Points, in no order, along strands that fork and pass close to each other.
Points whose rows are less than 92.7 apart are linked; no others are. Some points are linked to none.
Kepud: [ 59,  23,  23,  10,  35, -23,  30,   8,  19,  -6,  48, -31, -15,  -4,  -1,
  31,  -3,  -5, -13,  22, -50,  -9,  14,  45,  16,  -3,   7,  -7, -32,  33,
  17]
Kamol: [-12,  10, -42, -10,   3,  -1,   6, -15, -10,  41,   0, -12, -47,  31,   8,
  -8, -38, -28,  -6, -23,  26,  16, -19,  -2, -27,   6,  13,  32, -19, -35,
  19]
ril: [ -9,  47, -19,  21, -23, -49,  19,  12, -21,  40, -31, -38,  -2, -26,  -3,
 -35, -32, -13, -15, -12,  25,   4,   2, -14,  67,  14,  37, -13, -21, -25,
  18]
gafu: [ 19, -17,  39, -28,  -2,  19,  26,  12,  17, -25,  15, -20,  45,  22, -32,
  28,  65,   8,   0,  19, -28, -13,   0,  -1, -20, -24, -43,   4,  13,  40,
  -5]
bis: [ 43,  -2,  42, -21,  12,  16,  20, -15,   9, -14,  34, -37,   8,   7, -12,
  48,  56,  13,   3,  11, -48, -21,   2,  13, -18, -23, -52,  -5, -18,  36,
  -9]
fugil: [ 44, -17,  27,  12,  20,   0,  17, -28, -10, -19,  33, -35,  -2,   7,  20,
   2,  17,  21,  -4,  13, -30, -19,  30,  43,   7,  -6, -11, -13, -24,  23,
 -12]
gufu: [ 29,   1,  77, -18,  21, -17,  18,   1,  24,   4,  30,  -3, -25, -19,   9,
  53,  39, -11,  16,  -9, -36, -20, -34,   4, -15,   5, -41,  -1, -18,  22,
 -23]
Podad: [ 10,   9, -20,  12,  -6, -44,  17,   9,  12,  40, -20, -34, -39,   8,  36,
 -13, -62, -24, -14, -28,  11,  -2, -29,  -4, -13,   7,  23,  -9, -39, -34,
  24]
dozop: [-39, -16, -25,   5,   9,  23, -16,  42,  11, -15,   3,  14,   6, -29, -22,
  16,  41,   7,  32,  30,   2,  15, -19, -31,   0, -18, -21, -19,   9,  23,
  -5]
Fulav: [-40, -10,   4,  -3,  -4,  22,  -7,  17,  31,   0,  -5,  18,   7,   0, -17,
 -36,  18,   4,  30,   2,  13,  21, -17, -25,  -6,   3, -10, -12,  32,  11,
  26]
dele: [ 28, -10,  24, -40,  28,   1,  46,  12,  22, -17,  31,  -8,  10,  20,  -8,
  24,  35,  -7, -28,  29, -20,  -8,   9,  11, -12,  -1,  -8,   5,  22,   6,
  19]
Lovo: [ -6,  -2,  23,   2,   7,  19,   9,  -4,  31,  -4,  20,   8,   8,   4,  -1,
  23,  12,  13,  -2,   1, -16,   0, -12,   7,   0,  12, -20,  -7,   3,  -8,
  17]
kamuf: [  2, -28,   5,  -5,  18,   4,   0,  -4,   6, -32,   9,  10, -11, -15,  45,
  38,   2,  -9,  16,  17,   0,  -5, -36,  -9, -49, -15, -19,   2,   0,  12,
 -28]
nefi: [-10,  -9, -34,  27, -16,  20, -33, -26, -37, -33, -10,  25,  29,   8,  46,
  -5, -18,   4,   2,  -3,  -9,   9,  -1,  24, -28,  -1, -21,   8, -22,  10,
 -11]
bader: [-39,  -3, -50,  35, -22,  17, -43,  25, -50, -27, -28,  38,   9, -21,  20,
 -14,  -5,  -5,  21,  -1,   6,  18,   6, -15,   5, -24,  23,  -7,  13,  11,
  -6]
liziz: [-12, -27,  13, -11,   3,   1,  19, -22,  34,  11,   7,  26,  -8,  25,  18,
  13, -16, -33, -12, -28,  13,  14, -20, -13, -47,   1, -21,  30,  10, -40,
   1]
Fidub: [-21, -10, -24, -27, -12,  30,   2,   5, -16,  -1,   1,  19,  10,  53,  -6,
 -27,   3,  -7, -11,   4,  15,  26,  15,  -6, -28,  -2,  -3,  19,  12,   3,
  15]
Rul: [-22,  -3,  -4,  26,   0,  -3, -34,   4, -26,  -5, -32,   2,  -1, -41, -24,
 -11,  31,  30,  38,  18,  19, -12,   0, -39,  39,   3,  17, -38,  17,  37,
 -18]
manog: [-39,  12, -45,   7, -11, -13,  -1,  18,  13,  39,  -4, -11, -13,  -2, -34,
 -40,  -5, -25,   8, -21,  50,  30,  -8, -53,   6,  13,  11, -13,  14, -18,
  51]
moke: [-18,  13,  27, -10,  15,  -9,  12,  59,  41,   3,  24,   0,   7, -45, -62,
 -12,  29,  -4,   5,  20,   6,  10,  -1, -46,  29,  21,   1, -18,  24,  22,
  24]
pavu: [ -2,  -4, -62,  32, -55, -13, -54, -22, -58,  41, -52,   0, -10,   1,  17,
 -17, -47, -14,   6, -24,  31,  13,   6, -32,  12, -19,  62,  16,  36, -13,
 -12]
bapo: [-31,   7,  -6,   2,   2,  22,  -7,  25,  -5,  -2,   6,   7,   6, -14, -37,
 -31,  22,  31,  25,  17,  -2,   8,   3,   0,  29,  13,   1, -26,  25,  13,
   6]
reb: [-12,  35,   4,  22,   9, -49,  20,  26,  -1,  23, -21, -19, -10, -44,   5,
  -5, -22, -14,  -5,   5,   4,  -6, -15, -24,  54,  16,  26, -31, -27,  -1,
  29]
tazom: [  8,  -3,   0,  12,  17, -14,   2, -10,  11, -13,   8, -37, -11, -21,  24,
   1,  11,  25,   1,  22, -21,  -8,   5,  33,  24,   0,   6,   4, -25,  37,
 -10]
luser: [-25,   3, -29,  11,  10, -19, -10,  29,   4,   5, -10,  -3, -13, -50,   5,
  17,  -1,  -1,  31,  16,  16,   3, -26, -26,  33, -10,   8, -55,  -1,  -5,
  11]
Zetid: [  1, -26,  10, -17,  -1,  33, -10,  -8,   4, -42,  -6,  13,  19,  -6,  25,
  33,  35, -10,  29,  14,  -2,  -9, -34, -17, -49, -34, -42,   3,   1,  32,
 -38]
fum: [  4, -16,   8,   4,  50,  -6,  24,  -6,  15,  -6,  14,   5, -37,   7,  22,
  19, -27, -11,  10,  10,  -6,  -7,  -6,  10, -40,  -1,  -7,   5, -25, -37,
 -26]
Zanob: [ 23,  20,  60,   0,   6,   5,  -2, -20, -16,  -2,   7, -21,  14, -12, -35,
  30,  56,  24,  22,  21, -54, -11,  10,  18,  34,  -2, -19,   2, -18,  57,
   3]
nak: [-27, -11,  -3, -23, -34,  48,   4, -11, -19, -30,  13,  40,  40,  66,  -8,
 -22,  13, -18, -10, -12,  10,  12,  -2,   0, -48, -19, -25,  28,   4,  11,
   4]
tafus: [ -1,  24,   3, -17,  21, -27,  25,  28,  18,  12,  27, -13,  -1,  -5, -33,
  -6,  23,  -1, -14,  24, -17,   1,  24,  10,  48,   0,  17, -28, -17,   3,
  17]
kunag: [ 22,   5,  -3,  11,   8,  14,  -5, -27,   6, -27,   5, -29,  50,  27, -32,
  16,  44,  38,  -9,  29, -35,  -8,  26,  35,  13,  -1,  -3,  -8,  15,  33,
  15]
nenor: [  5, -17,  10, -23,  19, -11,  24,  30,  62, -16,  28,  -1, -30, -31,  29,
  33, -13, -34,  14,  22,   0,   2, -28,   9, -31,  -2, -23,  31,   8, -21,
 -35]
gati: [ 13,  19,  52,  -1,  19,  -7,  11, -13,  -6,   1,   2,  -3,  10,   3, -32,
  11,  33,  19,  14,   3, -55,  -9,  24,  29,  42,  11,   3, -13,   4,  21,
  22]
pelav: [-23, -15,  -4,   9, -10,   6, -13, -27,  -8,   6, -20,   7,  12,  12,   1,
 -18,   9,  13, -13, -17,  17,  10,   5, -23,   7,  12,   0, -12,  -4,   6,
  15]
leten: [ -8,  18, -67,  -2, -29,   8, -15,  -1, -33,  18, -13,   9, -12,  25,  27,
 -34, -39,  -5,   1,  -5,  25,  28, -13, -10,  -8,  -2,  13,  19,  -6,   6,
  12]
Zaz: [ -9, -14,   5,   5, -26,  29, -14, -53, -19,   1, -21,   7,   9,  42,   9,
 -15, -12,  -8,  16, -45,  13,   5, -30,   4, -69,  -3, -29,  19, -15,   2,
  -1]
ninim: [  1,  40,  -9,  -1, -16, -42,  14,  15,   5,  37, -26, -39, -37, -10,  13,
 -27, -50, -16, -20, -25,   9,   0,   4,  16,  36,   9,  27,  -9, -46, -31,
  30]
vinit: [-40,  -9, -40,  46, -25,  15, -77,  22, -66, -11, -13,  23,  34, -26, -43,
 -56,   0,  14,  21, -14,  33,  -7,  31, -43,  23,  15,  21,   6,  40,  13,
 -39]
subus: [-13,   1,  12, -13,  22, -43,  18,  27,  62,  12,  -5,  17, -18, -31,   9,
  26, -13, -24, -15,   7,  12,  21, -27, -26,   2,   8,  15,   7,  14, -23,
  11]
fudo: [ -6,  -9,  -6,  -5, -10, -33,  25,  15,   8,  32, -11,   6, -32,  -6,  34,
  -6, -40, -22,  -9, -17,  24,  16, -41, -14, -19,  -1,  20, -15,   1, -24,
  24]
Zofi: [-10,  16,   9,   6,  14,   2, -20,  17,  -6,   6,  -2, -20,  -2, -40, -38,
  -1,  37,  37,  25,  31,   1,   0,   4,  -8,  51,   4,   6, -19, -11,  37,
  -7]
Sisot: [  2,   0,  11, -44,  37, -23,  24,  11,  34,   5,  20,  -6, -23, -26,   1,
  32,  45, -18,  20,  17,  -6,   4, -18,  -4,   4, -10, -17,  -7, -16,   8,
 -30]
tal: [ 14, -17,  32, -21,  10,  20,  12, -35, -34, -23,   1,   7,  13,  11,  29,
  -6,  17,  21,  11,   9,   4, -21,   3,  12, -20,  -4, -24,  -5, -10,  20,
 -23]
disa: [ -5,  14, -15,  -1,   5,   8, -37,  26, -23,  -7,   0, -27,  16, -37, -52,
   2,  31,  49,   1,  42, -11,  -5,  38,  13,  56,   6,  20,   7,  11,  32,
 -20]
Sut: [  2,  -1, -46,  12, -19,   7, -17, -19, -21,  11, -32,  32, -20,  33,  42,
  -4, -44, -12,   9, -17,  23,  17, -35, -11, -45,  -6,  18,  13,   6,  -5,
   2]
tera: [ 10,  10,  24, -31,  25, -20,  35,  26,  33,  13,  41,  -5, -10, -21, -19,
  22,  45, -11,   0,  24, -28,   6,  -7,   5,  33,  -7,  -9, -17, -27,  23,
   3]
gedon: [  6,   4,  25, -27,  16, -39,  33,  27,  72,   8,  25,   5, -21, -44,   9,
  26,   9, -38,  -4,  20,   0,   7, -23,   4,   6,   0,  -7,  11,  -1, -12,
 -11]
kiz: [-22,  -4,   3,  -5, -15,  23, -12, -24, -24, -15, -29,  16,  46,  24, -21,
 -22,  29,  22,   3,   0,   4,  -7,  11,  -4,   8,   8, -11, -12,   6,  12,
  -8]
Lusi: [-35,  10, -50,  31, -37,  11, -30,   7, -26,   6, -30,  -8,  -7, -13,  -1,
 -39, -26,  14,   1, -23,  39,   1,  24, -30,  48,   8,  38,   2,  26,  -3,
   9]
tizot: [  2,  24,  44,  -1,  16, -11,   5, -28, -11,  27,  -8,  24,  -3,   7, -20,
 -10,  14,  10,   8,  -7, -21,   3,   7,  13,  44,  20,   1, -18, -14,   2,
  28]
Rapo: [ 22,   3,  81, -20,  25, -21,  25,  13,  53,   5,  26,  22, -32, -12,  -5,
  34,  11, -32,   1,  -7, -44, -14, -15,  14,  -9,  13, -26,   9,   1, -11,
  -7]
Gebop: [-26, -13, -32,  16,  -2,   8,  -5,  26,  23, -23, -15,  19,  -1, -13,  38,
   6, -26, -16,   9,   7,   6,  12, -35, -21, -18, -15,   6,   1,   8,  10,
  -1]
koba: [-20, -12, -15,   1, -10,  33, -23,  12, -16, -20,  -3,  34,  27,  -7,  17,
  13,  22,   4,  36,  22,   6,  10, -36, -20, -19, -18, -25, -12,  12,  27,
 -16]
Rusav: [ 30,  27,  -7,  16,  13, -20,  -2,   7,  -2,   7,  31, -52,  24, -18, -48,
  34,  42,  31,  -4,  34, -53,   5,  19,  25,  42,   3,  10,  -8,   1,  48,
  13]
Mazu: [ 23,  -8,  -8,  13,  -5,  -2, -51, -36, -22,  -6, -25,   3,   6, -27,  47,
  -8, -37,  18,  -4,  -7,  -9, -14,  30,  39,   4,  17,   7,  20,   6, -16,
 -46]
rega: [-33,   0, -60, -16, -23,  10,  -1,  27,  18,  27,   3,   5,  -5,  17,  -5,
 -23, -13, -26, -19, -17,  37,  32,  -1, -38, -13,   2,   6,  23,   6, -10,
  34]
Birur: [-34,  -3, -49,  38, -11,  -1,   7,  44,  13, -12, -24,  -2,  -8, -26,  41,
   8, -29, -24,  13,  -4,  23,  -2, -36, -49,  10, -18,  31, -20,  15,  -5,
  12]
tabe: [-28,  13,  -6,   7,   5,   0,   1,  23,  24,  14,  -3,  14, -18, -22, -26,
 -29,   3,  -5,  26, -15,  31,  28,  -9, -40,  14,  15,   6, -31,  25,  -9,
  41]
Motuf: [ 29, -17,  28,  12,  45, -27,  25,  16,  60, -14,  43, -12, -28, -27,  26,
  32, -21, -36,  -8,  18, -11, -13, -17,   2, -47,  18, -29,  25, -22, -23,
 -45]
Bip: [-30,   2, -41,  -3, -12,  26,   9,  44,  -5,  -7,  12,   9,   8,  30, -13,
 -22,  -9,   2, -31,  11,  26,  25,  23, -24,   4,  -4,  19,  19,  -4,  -6,
  26]
lup: [-24,  23, -43,  13, -33,   0, -27,   8, -23,  39, -19, -32,  -7, -11, -29,
 -55, -25,   7,   1, -15,  37,   7,  42,  -8,  67,  15,  32,  24,  16, -23,
   8]
nus: [-15,   8, -37,   9,   2,   1,  -8,  13, -11,  -2,   0, -31,  22,   5, -19,
 -34,   2,  25, -13,  15,  -3,   0,  54,  21,  61,   3,  30,   1,  12,  -6,
   5]
dudu: [  9,  55,  10,   2,  14, -27,  32,  48,  79,   4,  39, -38,   3, -36, -23,
  35,   9, -34, -17,  25, -10,   4, -13, -13,  59,  -7,  13,  -2, -28,  10,
  32]
fuv: [ 26, -31,  36, -25,  -1,  -2,  22,  12,  70, -16,  38,   5,  17, -14,   9,
  33,  20, -11, -27,  22, -14,   5,  -2,  10, -26,   8, -42,  29,  21,  -2,
 -14]
dekur: [-30,  -6, -17,  23, -24,  14, -51,  16, -43, -18, -35,  14,  18, -31, -30,
 -38,   7,  34,  22,  -5,  21, -19,  24, -28,  20,  12,  17, -21,  37,  34,
 -21]
fir: [ 16,  33,  19,  -6,  12, -33,  26,  29,  82,  17,  22,  -9, -38,   3,   1,
   4, -66, -50, -35, -17,  10,   6,  -4,   7, -19,   8,  13,  26, -35, -65,
  -6]
Nuli: [  1,  -1,  30, -20,  -7,  16, -21, -13, -54, -24, -28,  -6,  67,   9, -39,
 -14,  45,  49,   8,  14,  -6, -30,  18,  15,  11,   5, -21,  -7,  12,  25,
 -29]
Nisev: [ -8,  -3, -39,  24, -17, -27, -24, -16, -28,  17, -33,   4,  -9, -10,  29,
  -2, -27,   8,  20,  -4,   7, -10, -29, -13,  27,  -7,  42, -24,  26, -12,
 -23]
rek: [ -5, -15, -11,   5, -22,   8, -17,  10, -29,   5,   1, -24,  56,   3, -40,
 -35,  26,  40, -13,  10, -16,  -6,  53,  36,  38,   6,  27,   1,  39,  -1,
 -11]
gogo: [ 29,  -5,   0,  10,  17,  -7, -13, -34, -24, -19,  -1,  -4, -24,   0,  34,
 -21, -37,   8,  19,   3,  -6, -20,  29,  51, -10,  11,   1,  12, -17, -18,
 -43]
pinu: [-10, -14, -11,  -1, -35,  46,  -9, -19, -44, -33,  22,  42,  12,  50,  20,
  -2,   2, -26,  -7, -48,  -5,   5,  11,  17, -55, -19, -27,  28, -17,   3,
  13]
pevi: [ 22, -28,  -7,  29,  -1,   8, -26, -40, -51, -14, -23,  32, -12,  38,  33,
  -7, -38, -22,  23, -42,   2, -24, -11,   7, -85,  -5, -19,   1, -22, -23,
 -47]
rotov: [ -8, -19,   3,  12,   2,  -9,  -6, -24,   6,  18, -39,  23,  -6,  16,  22,
   0,  -8,   9,  11, -19,   8,   4, -26, -29, -20,  -1,   6, -26,   4,  -5,
  11]
nekek: [-10,  10, -32,  10, -23,   5, -17, -11, -26,  30,  -8, -33,   7,  10, -25,
 -42, -15,  21, -27, -16,   6,  16,  56,  22,  42,  10,  24,  23,  19, -17,
  28]
pepeb: [ 40,  10,  30, -23,   7,   1,   0, -19, -23,  -1,  11, -57,  10,  -4, -45,
  45,  76,  30,  25,  17, -48,   0,  13,  17,  -3, -21, -44,   4, -18,  61,
  -5]
Pufal: [-15, -10,  15,  -2, -23,  46, -13, -13, -21, -39, -17,  56,  11,  25,  32,
   7,  14, -23,  30, -21,   3,  -2, -25,  -5, -59, -30, -27,   2,   2,  -3,
 -19]
Kezef: [-39,   9, -52,  26, -23,  -9,  -9,  14, -23,  30, -28,  -5, -23, -15, -21,
 -37, -21,  -4,  24, -25,  53,  14,   5, -55,  27,   5,  36, -18,  29, -10,
  34]
ses: [ 14, -13,   9,  -2,  -8,  19,  10,   3, -42,  -8,   9, -10,  59,  43, -48,
 -23,  34,  41, -11,  25, -19, -13,  38,  33,  19, -10,  16,   1,  35,  16,
 -17]
Pobe: [ 12,  21, -18,  16,   9, -14, -13,  33,  -9, -13,  13, -35,  38,  -7, -62,
   2,  29,  29, -10,  46, -35,  -2,  36,  18,  49,   7,  24, -16,  26,  24,
   8]
luf: [ 34,   8,   3,   9,  12,  -8,  20,  -2,   4,  15,  21, -19, -27,  17,  29,
  -1, -53,  13, -31,  -8,   4, -13,  18,  30,   5,  10,   9,   2, -47, -31,
   3]
noze: [-22, -12,  -3, -38,  11,  -6,  30,  11,  32,  11,  18,  13, -11,  21,   8,
  -3,   3, -28, -16,  -5,  12,  15,   0,  -2,  -7,   3,  -4,  20,  12, -35,
  12]
nunan: [-10,   5,  -3, -11, -57,  34, -49, -38, -60,  -2, -30,  14,  51,   5, -33,
 -36,   5,  23, -21, -22,  28,   1,  39,  16,   1,   1,   3,  34,  23,   5,
 -17]
nupa: [ 24, -39,  52, -14,   7,  22,  23, -22,  38, -25,  25,  22,  18,  18,  11,
   8,   5, -33,  -4,  -8,   0,  -3,   1,   7, -61, -11, -61,  33,   4, -25,
 -26]
Tulof: [  5,   4,  -6, -20, -31,  32, -25, -33, -42, -31, -15,   8,  56,  34, -20,
 -11,  16,  24, -16, -14,   1, -18,  46,  31,   8,  -2,   2,  14,  25,   4,
 -12]
Guza: [ 18,  20,  12,  -8,  24,  -2,  28,  13,  43,  17,  37,  -9, -41,  22,  -1,
   7, -47, -18, -29, -10,  -1,  -4,   0,  26, -11,   1,  11,   6, -30, -52,
  14]
Kuz: [-24, -12, -15,  -4, -28,  32, -24, -25, -59, -23, -34,  48,  15,  24,  11,
 -12,   5,  -5,  14, -28,  16,  -1,  -6,  -9, -32, -21,  -3,  -6,  14,   4,
 -11]
sud: [ -9,  43,  16,  19,   6, -32,  25,  33,  55,   2,   8, -18,  -4, -35, -11,
  -3, -11, -32, -10,   9,   6,  12, -18, -29,  52,  15,  15, -17, -27,   5,
  47]
fonud: [-13,  -6, -31,   8,  -6,  20,  16,  13,  23,  -6,   7,  -8, -16,  24,  34,
  -5, -41,  -6, -40,  -9,  12,  12,   3,  -9, -23,   0,  -6,  29, -21, -17,
  21]
gepa: [ 30, -17,  32,  -9,   8,  32,  22, -32,  -8,  -2,  22,   7,   9,  52,   1,
   3,   2,  15, -22,  -7, -10,   2,  17,  25, -32, -12, -19,   4,  -6, -15,
   8]
kapa: [-15,   4, -64,   8, -29,   9, -13, -30, -37,  40,  -9, -16, -26,  21,   2,
 -18, -38, -12,  -2, -22,  28,  19,   0,   9,  -2,  11,   8,  44, -13, -17,
  24]
Deser: [ 28, -10,  45, -18,  19,  10,   7, -23,  -2, -14,  14, -21, -10,  -9,  19,
  37,  43,  11,  32,   4, -31, -23, -28,   8, -26, -11, -52, -10, -18,  33,
 -34]
fofik: [ 54,   1,  19,   2,  21, -11,  37,  -6,  -3,   4,  42, -27,  16,  19,  -4,
   4,  16,  17, -19,  24, -40,  -5,  23,  49,  25, -10,  16, -10,  -7,  18,
  13]
gizo: [ 32,  11,   3,  -5,  13,  -9,  -3, -32, -23,  38,   7,   0, -36,  32,  14,
 -16, -44,  13, -21, -23,  13,  -8,   7,  21, -23,  29,   4,   1, -33, -24,
   0]
situ: [-15,  -5,  -3,  12, -27,  11, -52, -17, -43,  -1, -41,  13,  24, -42,   1,
 -19,  -7,  34,  -4,  -2,  10, -10,  27,   3,  31,  15,  16,  11,  33,  10,
 -22]
ruvut: [-15,  -4, -48,   9, -52,  10, -62, -20, -65,  22, -40,  28,   0,   0,   0,
 -26,  -8,  14,  -7, -26,  42,  10,  15, -29,   4,  -2,  38,  19,  32,  10,
 -17]
pid: [ -7,  23,  15, -19,   9, -22,   6,  60,  65,   5,  30, -26, -15, -50, -42,
  19,  32, -15, -12,  26,   0,  18,  -5, -30,  42,   7,  10,  -7,  -7,  32,
  20]
Nalon: [  9, -29,  41,   3,  31,  14,  29, -20,  23, -20,  10,  15, -21,  20,  19,
  17, -18, -22,  -9, -14, -10,  -6, -10,   0, -69,   0, -26,  28,  -4, -34,
 -32]
migir: [ -3,  30,  15, -15,  12, -44,  13,  11,  66,  27,  -7,   9, -31, -14, -14,
 -16, -15, -41, -14, -12,  12,  24, -11, -15,   8,  21,  21,   1,  -8, -35,
  43]
buf: [  6,   2,  10,  16,  -9,  -3, -35, -43, -15,   5, -38,   4,   4, -27,  21,
  -2, -15,  40,  -3, -14,  -3, -19,  15,  21,  29,  25,   7,  -4,   0,  -5,
 -16]
noka: [ -9,  -9,   5, -23,  14,  15,   4,  31,   8,  -1,  11, -13,  11, -23, -30,
  42,  53,  23,  14,  31,  -8,   7,  -7, -16,   3, -11, -29, -22,  -9,  31,
   2]
megi: [ 11,  -5,  19, -24,  23, -11,  52,  22,  24,  -2,  22,  -9, -16,   6,   6,
   4,   0,  -7, -26,  27,  -3,   1,  16,   8,   1,  -3,   4,  12, -10, -17,
  25]
letem: [ 14,   8,   6,   0,   3,   3, -19, -31, -14,  -2, -12,  -4,  12,  -5,  -5,
   5,  -1,  38, -18,  12, -21, -11,  35,  40,  31,  17,   2,  -1,   3, -11,
   8]
zike: [-19,   0, -21,  -5, -52,  28, -50, -46, -63,   1, -35,  30,  21,  19,   2,
 -29,   2,   8,   1, -41,  31,  13,   9,  -3, -18,  -8,  11,  23,  14,  13,
 -18]
tob: [-30, -25,  -5, -29,   5,  18,  23,  16,  26, -24,   6,  16,  12,  27, -12,
 -10,  24, -16, -18,  13,   5,  14,  10, -17, -10,  -6,  -9,  21,  24,   2,
   2]
loluz: [ -1,   6,  30,   2,  36, -27,  35,   6,  27,   7,  27,   2, -36, -20,   8,
  34, -14, -11,  -1,  -9, -21, -18, -21,  13,   0,   2,   1, -18, -37, -30,
 -13]
tute: [ -7,  11, -53,  43, -30, -18,  -6,  21, -14,   9, -39,  -5, -14, -25,  29,
   3, -51,  -5,  31,   5,  22,  -9, -32, -35,  33, -13,  51, -35,  25, -13,
  16]
nidep: [-24, -28,  10,  -4, -10,  23, -15,  -2,  24, -28,  -9,  51,   2,  -3,  22,
  27,   6, -20,  19, -28,   0,  -3, -41, -12, -47, -14, -33,  11,  33, -15,
  -4]
Dut: [ 29, -23,  19,  13,  -3,  11, -28, -54, -58,  -6, -31,  29,  14,  15,  29,
  -5, -22,   7,  12, -25,   0, -24,  -2,  22, -44,   6, -28,  -2, -13, -18,
 -32]
refe: [ 11,  -7,  37, -30,   2,   4,   8,  23,  35,   6,  25, -27,  11, -15, -42,
  56,  77,  10,   4,  14, -26,   0,  -7, -27,  -2, -16, -42,  -1,  10,  39,
  -3]
Sudag: [ 44, -17,  39,  -5,  17,  22,  -7, -45, -27, -42, -20,  13,  -1,  26,  30,
  -6,  -5,  -2,  17,  -5,   3, -31,   7,  15, -52,  -5, -35,  -6, -24,  -1,
 -38]
nepuv: [-11, -11, -22,  40,   2, -18, -14, -23,  -5,  22, -25,  13, -26,   8,  23,
  20, -38,  -3,  11, -33,  15, -10, -36, -23,  -9,   5,  37, -28,   4, -26,
   4]
Nek: [ 20,   6,  48, -31, -10,  28,  14, -18, -35, -24,  -9,  -4,  41,  26,  -9,
 -12,  44,  25,   5,  10, -12, -30,   7,  14,  -6,  -5, -41,  -9,  -2,  32,
 -21]
bifup: [ 44,  -9, -10, -12,   9,   5,  23,  -3, -21,  -2,  26,  -9,  33,  39, -12,
 -21,  19,  26, -20,  24, -18,   4,  39,  42,  10,  -8,   1, -18,  11,   5,
   0]
sutum: [ 35, -10,  35, -12,  32, -10,  43,  14,  56,  -3,  49,  -9, -24,  14,   4,
  32, -18, -16, -34,   5, -20, -15,  16,  29, -15,   6,  -3,   7, -11, -36,
   8]
zaru: [  4, -21,  -9,  15,  15, -22,   5,  12,  18, -18, -21,   8, -25, -12,  47,
  38, -27, -16,  12,  16,  -4, -13, -54, -20, -45, -24,  18, -15,  17,   4,
 -12]
kedo: [ -6,  19, -35,   1,   7, -13,   6,   4,  -3,  12,  -1, -15,   3,   0,  10,
 -11, -24,  12,  -8,   5,   4,   6,  -1,   6,  32,  20,   7,   1, -15, -19,
  25]
dizi: [-13,  11,   1,   2,  11, -32,  24,   6,  19,  23,   7,   4, -32, -18,  24,
  13, -23, -22,  -1, -27,   5,  -7, -32,   1,  16,   5,  22, -40, -19, -23,
   5]
sedib: [ 14,  33,  44,  -9,  18, -51,  22,  13,  74,  24,  20,  12, -31, -20, -12,
  10, -32, -57, -28, -12,  -4,  14, -15,   6,   6,  15,  15,   9, -29, -36,
  12]
Vabu: [  7, -13, -23,  26,   4, -11,  -4,  -6, -11, -16, -26,  31, -30,  18,  54,
  11, -49, -15,  11,   0,   1,  -1, -43, -10, -55, -23,  33,  -1,  19, -10,
 -18]
Kesap: [ 35, -13,   7,  -5,   0,  17,   6, -45, -42,  12,  14,  -4,  -2,  36,   8,
 -13, -23,   8, -26, -13,  10,  -9,  22,  24, -43,  12, -25,  22, -14, -13,
  16]

A fork is a point with three links, a tip a point with one. Leave the first point through the second and follow the links. Name the first fork or tip that comes.
moke; pid -> Nalon
loluz; dizi -> moke
fofik; bifup -> manog

A fork is a point with three links. Follow the links from the first point to the second and name the forks in between, in order.
nidep; Zanob -> zike, kiz, zaru, bis
Kesap; gogo -> Guza, megi, noze, Fidub, manog, Zofi, dekur, buf
Nek; Gebop -> kiz
gafu; Sudag -> zaru, kiz
fir; reb -> Guza, megi, noze, Nalon
ruvut; tute -> zike, kiz
tafus; pid -> gedon, Guza, megi, noze, Nalon
gufu; rotov -> bis, zaru
Deser; pevi -> bis, zaru, kiz

Follow the links from the first point to the second, and from the first to the third. Name the last point that the two ways share.
Sisot; rek; ril -> noze
Rul; Sisot; dudu -> noze
fugil; fum; vinit -> manog
leten; gati; nidep -> zaru
Rusav; loluz; bifup -> manog
bis; Dut; pavu -> kiz
